Points on a hilly landscape, in no order, each with its height.
From any point a ball takes the steepest step (drop divided by distance) to one of its 4 nearest points. It stops when none of these is lower. Distance is the straight distance between rows; heights are no part of it.
(150) (h 602): [24,3,-1,5,14,-2,7,-1,3,-5]
(281) (h 493): [-1,11,2,14,-1,-2,15,-1,33,22]
(43) (h 421): [0,10,-6,2,-11,-4,-4,-8,11,6]
(335) (h 160): [-28,11,-1,8,-8,-3,29,6,41,54]
(547) (h 618): [-23,20,16,30,-30,22,-4,10,2,4]
(360) (h 442): [7,-1,-7,-9,18,20,-3,22,-65,-29]
(459) (h 147): [-15,1,-7,-2,4,-13,21,-6,50,37]
(117) (h 456): [17,5,3,8,10,12,-3,12,-33,-23]
(549) (h 210): [-25,10,-7,2,-12,-8,21,0,40,45]
(156) (h 561): [-6,10,16,20,-6,30,-14,16,-44,-29]
(78) (h 258): [-26,20,15,26,-22,13,20,10,26,33]
(501) (h 484): [21,-40,-1,-44,18,-25,-11,-24,10,-9]
(174) (h 399): [-1,18,-2,16,-12,7,-12,5,-9,-8]
(388) (h 735): [30,-8,0,-4,21,-3,7,3,-17,-18]
(98) (h 469): [6,8,-5,7,-3,-2,1,-2,10,2]
(28) (h 329): [5,-9,-3,-1,15,-15,16,-9,44,20]
(254) (h 37): [-5,-9,-10,-11,-2,-21,4,-15,42,23]
(440) (h 308): [5,-28,-26,-52,20,-8,-11,3,-58,-24]
(595) (h 264): [-9,-20,-8,-20,9,-26,10,-19,54,34]
(342) (h 179): [17,-8,-16,-24,16,-2,-9,2,-40,-24]
(209) (h 458): [4,13,1,14,-4,17,-12,9,-24,-19]
(13) (h 257): [-4,-3,-10,-9,-8,-18,-1,-13,28,12]
(441) (h 403): [-30,12,36,33,-16,18,31,16,26,28]
(134) (h 551): [-32,13,41,45,-34,31,-1,14,-3,-6]
(259) (h 441): [-8,18,8,25,-17,19,-19,12,-21,-14]
(23) (h 265): [2,-22,-8,-25,4,-26,-1,-23,39,14]
(302) (h 545): [25,-4,-2,1,17,-10,8,-8,13,-2]
(527) (h 664): [25,-3,7,9,19,-7,18,0,23,1]
(275) (h 22): [8,0,-16,-15,9,4,-12,5,-45,-23]
(39) (h 470): [-13,17,15,30,-13,24,-16,10,-24,-16]
(87) (h 552): [-8,13,27,34,-13,18,9,7,10,2]
(114) (h 111): [-33,12,40,40,-28,27,13,13,13,12]
(207) (h 455): [17,-38,-8,-50,19,-20,-18,-18,-18,-16]
(33) (h 302): [-12,16,-14,5,-19,1,-20,-5,-5,-5]
(572) (h 357): [26,-24,-12,-33,22,-19,-7,-9,-17,-15]
(373) (h 305): [-29,19,1,15,-22,3,13,6,25,32]
(57) (h 390): [15,-22,-7,-21,10,-23,-6,-21,23,0]
(557) (h 261): [12,-12,-19,-24,6,-14,-20,-9,-16,-19]
(305) (h 243): [14,-16,-18,-31,12,-11,-17,-8,-33,-20]
(227) (h 284): [-27,17,-9,9,-21,-3,11,-2,30,37]
(72) (h 235): [4,7,-4,2,4,16,-12,15,-50,-27]
(59) (h 93): [-22,10,11,19,-1,3,40,12,45,47]
(576) (h 92): [4,-19,-23,-40,11,-6,-22,-2,-46,-21]
(464) (h 62): [3,5,-17,-9,-6,-3,-25,-6,-22,-17]
(358) (h 433): [20,-3,-7,-12,22,9,6,15,-50,-26]
(11) (h 395): [16,-23,-11,-36,12,-23,-17,-17,-5,-11]
(552) (h 528): [-4,13,24,34,-12,24,-4,13,-12,-15]
(333) (h 548): [11,11,8,17,2,3,11,3,15,-1]
(173) (h 411): [27,-20,-6,-24,22,-17,-2,-11,1,-9]
(596) (h 641): [-19,18,27,36,-23,25,-1,13,-1,-3]
(127) (h 404): [16,-7,-10,-9,6,-12,-6,-11,0,-10]

Where does a ball stop that starts at each point below?
(43) => (254)
(174) => (275)
(281) => (254)
(549) => (59)
(57) => (254)
(373) => (59)
(117) => (275)
(227) => (59)
